Each row is a point on a landscape with many valleys, with its height.
From any point a ball rolls to the lowest of the 5 points nearest to it. It stops when none of these is lower. Distance is the straight distance between rows; heights are no part of it.
Q647 (h 2.72): -3, -33, 19, 5, 18, -18, -40, -44, 17, 0, -18, -45, -3, 0, -33, -43, 8, -8, 1, 7
Q997 (h 2.32): -20, -27, -10, 36, -1, -9, 39, 20, -14, 7, 44, -46, -1, 25, 23, 25, 15, -40, 38, 13
Q660 (h 1.19): -15, -8, -22, -24, 16, 19, -26, -9, 20, 27, -2, 30, 34, -2, -21, 14, -7, 11, 37, 12
Q550 (h 4.35): 1, 24, -4, -25, -35, -15, 49, 24, -27, -3, 24, 7, -22, 11, 47, 0, 15, 20, -29, 15
Q798 (h 7.12): 10, -9, 21, -6, -12, -5, -25, -15, -15, 4, -1, -16, -7, 14, 12, -8, 7, -16, -32, -13
Q575 (h 1.68): -2, 16, -31, -35, 11, 19, 42, -10, -2, 20, 2, 57, 30, 7, -9, -22, 17, 35, 27, 26
Q19 (h 3.97): 9, 17, 7, 25, -31, 12, -13, 5, 12, -23, -10, 18, -15, -28, 6, 35, -47, -1, -30, -47
Q10 (h 2.33): 4, -18, 11, 47, -27, -7, 29, 4, -10, 3, 18, -7, -22, 3, 28, 48, -49, -44, 27, -24
Q505 (h 2.16): 9, 15, -28, -44, 38, 5, 53, 14, -34, -7, 7, 4, 13, 10, 32, -57, 51, 52, -28, 10
Q181 (h 4.10): -4, 5, -15, -10, -27, 1, 42, 29, -13, 10, 35, 12, -12, 6, 21, 4, 8, -17, -1, 11
Q853 (h 1.54): -1, -15, 9, 32, -8, 17, 17, 18, 5, 8, 5, -3, -1, 9, -1, 18, -10, -31, 2, -2
Q988 (h 0.91): -8, -20, -7, 14, 26, 10, 0, 12, 4, 12, -4, -29, 15, 20, -14, -21, 31, -30, -3, -1
Q891 (h 1.76): -11, 14, -13, 6, 3, 10, -20, -5, 24, 11, -23, 22, 16, -21, -27, 15, -18, 3, -1, -3
Q473 (h 1.08): -17, -22, 19, 25, 29, 23, -3, -9, 0, 24, 21, -22, 2, 12, 11, 29, -27, -22, 52, 1
Q28 (h 1.45): 1, 21, -18, -9, 13, -2, 83, 17, -34, 6, -4, 17, 8, 32, -7, -53, 60, 37, -9, -10
Q832 (h 2.35): 13, -29, 32, 9, 14, -5, -51, -44, 21, -3, -41, -2, 12, 1, -19, 18, -48, -3, 27, -9
Q995 (h 3.06): 6, -1, 18, 0, -37, 9, 5, 6, -11, 1, 10, 3, -5, 5, 37, 27, -12, 6, -7, 4
Q490 (h 3.29): 13, 46, 7, -21, -4, -1, 24, 22, -25, 1, 0, 12, -8, 12, 20, -17, 40, 28, -37, -7
Q350 (h 1.59): -10, 43, -14, 10, 21, -7, -7, 6, 20, 1, -27, 10, 8, -17, -60, -22, 7, -4, -20, -17
Q987 (h 2.63): -15, -19, 13, 30, 24, -7, -34, -9, 40, -14, -17, -52, -1, 8, -48, -25, 15, -37, 0, -1
Q691 (h 7.53): 30, -20, 32, 22, -7, -27, -39, -6, 4, -31, -33, -26, -23, 11, -9, -6, -4, -24, -32, -25
Q689 (h 5.88): 18, -2, 33, 31, -7, -5, -46, -13, 17, -22, -36, -5, -22, -8, -17, 1, -29, -8, -33, -36
Q254 (h 3.77): 17, 15, -9, -17, -38, -25, 56, 27, -48, -20, 33, -8, -39, 16, 58, -19, 36, 5, -25, 14
Q992 (h 3.07): 1, 34, -6, -49, -6, 1, -18, -19, -2, 4, -21, 35, 30, -17, -6, 2, 11, 42, -23, 14
Q411 (h 3.54): 8, -26, 36, 6, 10, -21, -56, -54, 4, -28, -33, -37, -2, 24, -11, -24, -37, 8, 21, 11
Q223 (h 2.19): 10, -39, -2, -9, 26, -3, 8, 19, -31, 14, 24, -37, 13, 19, 30, -42, 48, 4, -32, 16
Q703 (h 3.57): -2, -15, 20, 17, 19, -9, -25, -12, 22, -6, -21, -16, -11, -3, -35, -10, -17, -47, -12, -22
Q216 (h 2.12): 9, 15, -15, -18, -6, 0, 49, 31, -30, 7, 12, -7, 4, 22, 10, -39, 56, 9, -38, 4
Q971 (h 1.15): 15, -40, 13, -13, 0, 3, -12, -4, -38, 0, 41, -40, -8, 23, 69, -5, 12, 8, -2, 12
Q236 (h 1.60): 1, 47, -17, -36, 20, -15, -14, -2, -1, -3, -16, 20, 3, -2, -26, -21, 28, 21, -23, -1
Q41 (h 1.47): -6, 21, -29, 16, 33, 15, -20, -4, 48, -11, -24, 55, 23, -45, -42, 19, -17, -1, 15, -16
Q334 (h 1.95): 11, 5, 12, 24, 15, -16, -41, -22, 34, -13, -21, -23, -21, -17, -52, -29, 6, -21, -22, 1
Q935 (h 4.66): 6, 0, -1, -39, 7, -5, -18, -7, -22, 3, 4, -2, 0, -7, 18, -21, 12, 36, -30, 16
Q380 (h 2.21): -2, 33, 3, -14, 12, -27, -48, -43, 33, -19, -32, 7, 12, -28, -38, -15, 9, 34, -20, 16
Q955 (h 5.63): 9, -22, 38, 2, -13, -3, -35, -24, -12, -6, -7, -17, -3, 33, 16, -8, -31, 2, -4, 0
Q809 (h 1.14): -10, -21, 0, 18, 25, -12, -69, -45, 63, -10, -18, -1, 18, -23, -47, 4, -26, -9, 47, 11
Q884 (h 3.73): -8, 17, -20, -25, -36, -6, 53, 9, -22, -5, 28, 12, -25, -2, 32, 6, -10, 13, 24, 27
Q758 (h 2.17): -7, -27, 7, 20, -31, -11, 22, -2, -14, 5, 38, -13, -12, 10, 34, 45, -33, -21, 54, 12
Q713 (h 5.70): 12, 13, 13, -7, -26, 11, -21, -7, -7, -9, -10, 37, -4, -14, 19, 31, -29, 13, -9, -10
Q532 (h 1.37): -6, 1, 2, 18, 18, -5, -40, -35, 46, -18, -34, -1, -2, -24, -50, -4, -20, -13, 2, 4
Q34 (h 1.46): -6, 47, -12, -21, 12, 4, 31, 2, -4, 7, -15, 37, 22, -3, -33, -17, 14, 32, -4, -1
Q982 (h 1.28): -4, 1, 0, -11, 17, -6, -8, 24, 0, 8, -11, -29, 5, 1, -27, -40, 53, -11, -47, -8
Q95 (h 1.72): -8, 58, -14, -16, 13, -30, 16, 17, 1, -10, -30, 2, -7, 7, -45, -41, 53, 42, -36, -10
Q157 (h 3.32): 8, 37, 9, 7, -5, -3, -21, 0, -6, -8, -27, 19, -15, -17, -11, 17, -4, 16, -44, -39
Q18 (h 3.12): 9, -30, 41, 22, -5, 0, -34, -41, -10, -16, -5, 7, 5, 25, 4, 28, -51, -4, 19, -2
Q8 (h 2.20): 3, -34, 3, 8, -14, -13, 20, 7, -40, 15, 60, -49, -17, 24, 60, 15, 9, -4, 22, 21
Q180 (h 1.22): -2, -10, -7, 37, 59, 4, -20, 5, 45, -7, -17, 17, 11, -45, -42, 17, -39, -41, 22, -38
Q861 (h 1.01): 32, 9, 42, 8, -23, -20, -43, -7, -1, -39, -27, -3, -31, 12, 0, 1, -2, 6, -40, -33
Q984 (h 2.04): -2, -16, 20, 32, 23, 13, -22, -11, 14, 10, -5, -8, -1, 1, -20, 3, -8, -32, 9, -7
Q719 (h 2.03): -5, 23, -15, 25, -2, 18, -1, 14, 26, -1, -25, 8, 8, -15, -27, 15, -5, -14, -8, -22
Q143 (h 2.55): -4, -2, -8, -7, -13, 15, -6, -6, 5, 21, 7, 23, 19, -6, 5, 20, -15, 9, 17, 11
Q345 (h 2.10): 0, 19, -26, 20, -9, 11, -10, 18, 24, -11, -20, 39, 10, -50, -26, 40, -36, 10, 1, -36
Q347 (h 0.80): 11, -25, 27, -4, 9, -4, -41, -18, -6, -5, -6, -32, -11, 15, -6, -23, 7, -17, -15, 2
Q598 (h 2.34): 7, -32, -5, 18, -42, -14, 33, 17, -14, -7, 36, -33, -19, 6, 36, 20, 12, -40, 9, -1
Q451 (h 2.23): -16, -30, -3, 44, -26, -18, 44, 17, -16, 6, 36, -52, -37, 18, 33, 48, -2, -50, 51, 6
Q669 (h 1.69): -10, 32, -28, 10, 10, 18, 16, 10, 20, 3, -17, 49, 18, -12, -31, 31, -27, 4, 17, -15
Q780 (h 3.86): -10, -7, -21, -12, -54, -12, 62, 33, -19, 4, 39, -14, -34, -3, 22, 13, -1, -25, 37, 34
Q54 (h 1.80): 2, 49, -1, -8, 4, -27, -15, 4, 7, -17, -34, -1, -16, -11, -43, -15, 20, 40, -34, -20
Q410 (h 1.39): -13, -19, -20, -32, 26, 24, 34, 23, -13, 28, 25, -5, 34, 9, 0, -41, 46, 26, 9, 25
Q74 (h 5.13): 20, 6, -19, -44, -1, 10, 47, 24, -50, -5, 28, -1, -12, 8, 70, -26, 20, 43, -24, 30
Q212 (h 2.52): -13, -25, -17, 14, 7, 8, 39, 28, -11, 42, 40, -17, 13, 9, 21, 4, 2, -13, 57, 33
Q948 (h 3.96): -2, -14, -11, -44, -23, 1, 36, 11, -29, 9, 34, -5, -2, 12, 45, -12, 8, 23, 9, 34
Q677 (h 4.09): 12, 15, 10, 10, -36, -5, 4, 10, -9, -22, -9, 20, -36, 2, 28, 26, -11, -1, -31, -18
Q321 (h 1.63): -1, 42, -25, -21, 0, 7, -19, -15, 32, -7, -37, 48, 34, -41, -44, 19, -13, 29, 17, 5
Q803 (h 2.93): -20, 9, -30, -43, -19, 13, 52, -2, -13, 11, 24, 34, 14, 3, 31, 1, -4, 23, 32, 30
Q934 (h 4.16): 8, 24, -28, -14, -26, 4, 83, 27, -9, 1, 14, 23, -12, 14, 10, -17, 19, 8, 15, 14
Q221 (h 1.75): -9, 11, 0, 32, 18, -4, -33, 0, 44, -13, -27, 1, -11, -45, -36, 5, -27, -13, -5, -29
Q400 (h 1.48): -3, -21, 3, 21, 5, 19, -50, -34, 32, 5, -18, 21, 31, -9, -12, 46, -34, -1, 34, -10
Q426 (h 2.60): 25, -27, 13, -28, -27, -3, 12, 9, -40, 1, 33, -22, -19, 20, 71, -6, 14, 7, -21, 19
Q160 (h 2.18): -3, -8, -20, -34, 8, 13, 41, 10, -19, 20, 38, 8, 22, 6, 27, -23, 20, 26, 12, 33
Q548 (h 1.03): -27, -19, 0, 16, 49, 20, -28, -5, 52, 17, -6, 15, 23, -23, -27, 21, -22, -16, 45, -1
Q447 (h 2.53): -15, -2, 6, -17, 18, -5, -40, -21, 29, 9, -13, -6, 13, -13, -32, -31, 19, -4, 0, 20
Q169 (h 1.38): -10, 13, -23, -9, 15, 23, 38, 27, -11, 20, 11, 14, 19, 17, -14, -32, 38, 5, -1, 12
Q496 (h 0.63): -15, -41, 1, -20, 39, 21, -19, 3, -7, 32, 31, -24, 28, 7, 10, -14, 23, -1, 28, 35
Q827 (h 1.00): -22, -19, -3, 40, 37, 27, 13, 23, 10, 11, 11, -7, 8, -4, -27, 15, 4, -52, 29, -20
Q513 (h 1.07): -9, -2, 1, -25, 4, 17, -19, -10, -4, 20, 7, -2, 7, 6, 9, -10, 6, -1, -25, 18
Q503 (h 2.56): -2, 23, -16, 4, -27, 5, 33, 22, 11, -2, -4, 33, -13, -18, 1, 30, -24, 2, -5, -11
Q785 (h 4.84): 5, -31, 19, 55, 3, 6, -21, -12, 8, -20, -16, 0, 0, -11, -4, 24, -63, -27, 36, -48
Q428 (h 9.06): 17, 39, 24, -40, -14, -17, -34, -7, -22, -23, -12, 24, -17, -1, 27, 0, 1, 27, -49, -9
Q20 (h 1.70): -6, -22, 20, 21, -20, 7, -8, -13, -10, 4, 11, -6, -18, 14, 16, 55, -64, -2, 30, -4
Q849 (h 2.85): 2, -39, -8, 23, -18, -4, 27, 30, -27, -3, 39, -41, 8, 34, 32, -8, 49, -30, -11, 2
Q413 (h 4.62): 12, 29, 14, -29, -14, -15, -41, -33, 4, -5, -38, 16, 6, -22, -3, 12, -12, 29, -29, -11

Call two points neighbours if one is among the 5 nearest of the other. Go from one point of each pair to the other, from neighbour to neighbour, staying as low as possible. Name the highest point that can't be avoided.
Q971, Q861: Q157
Q169, Q971: Q223
Q496, Q169: Q410

For each start below, name the point where the ball stops.
Q550: Q169
Q181: Q169
Q413: Q548
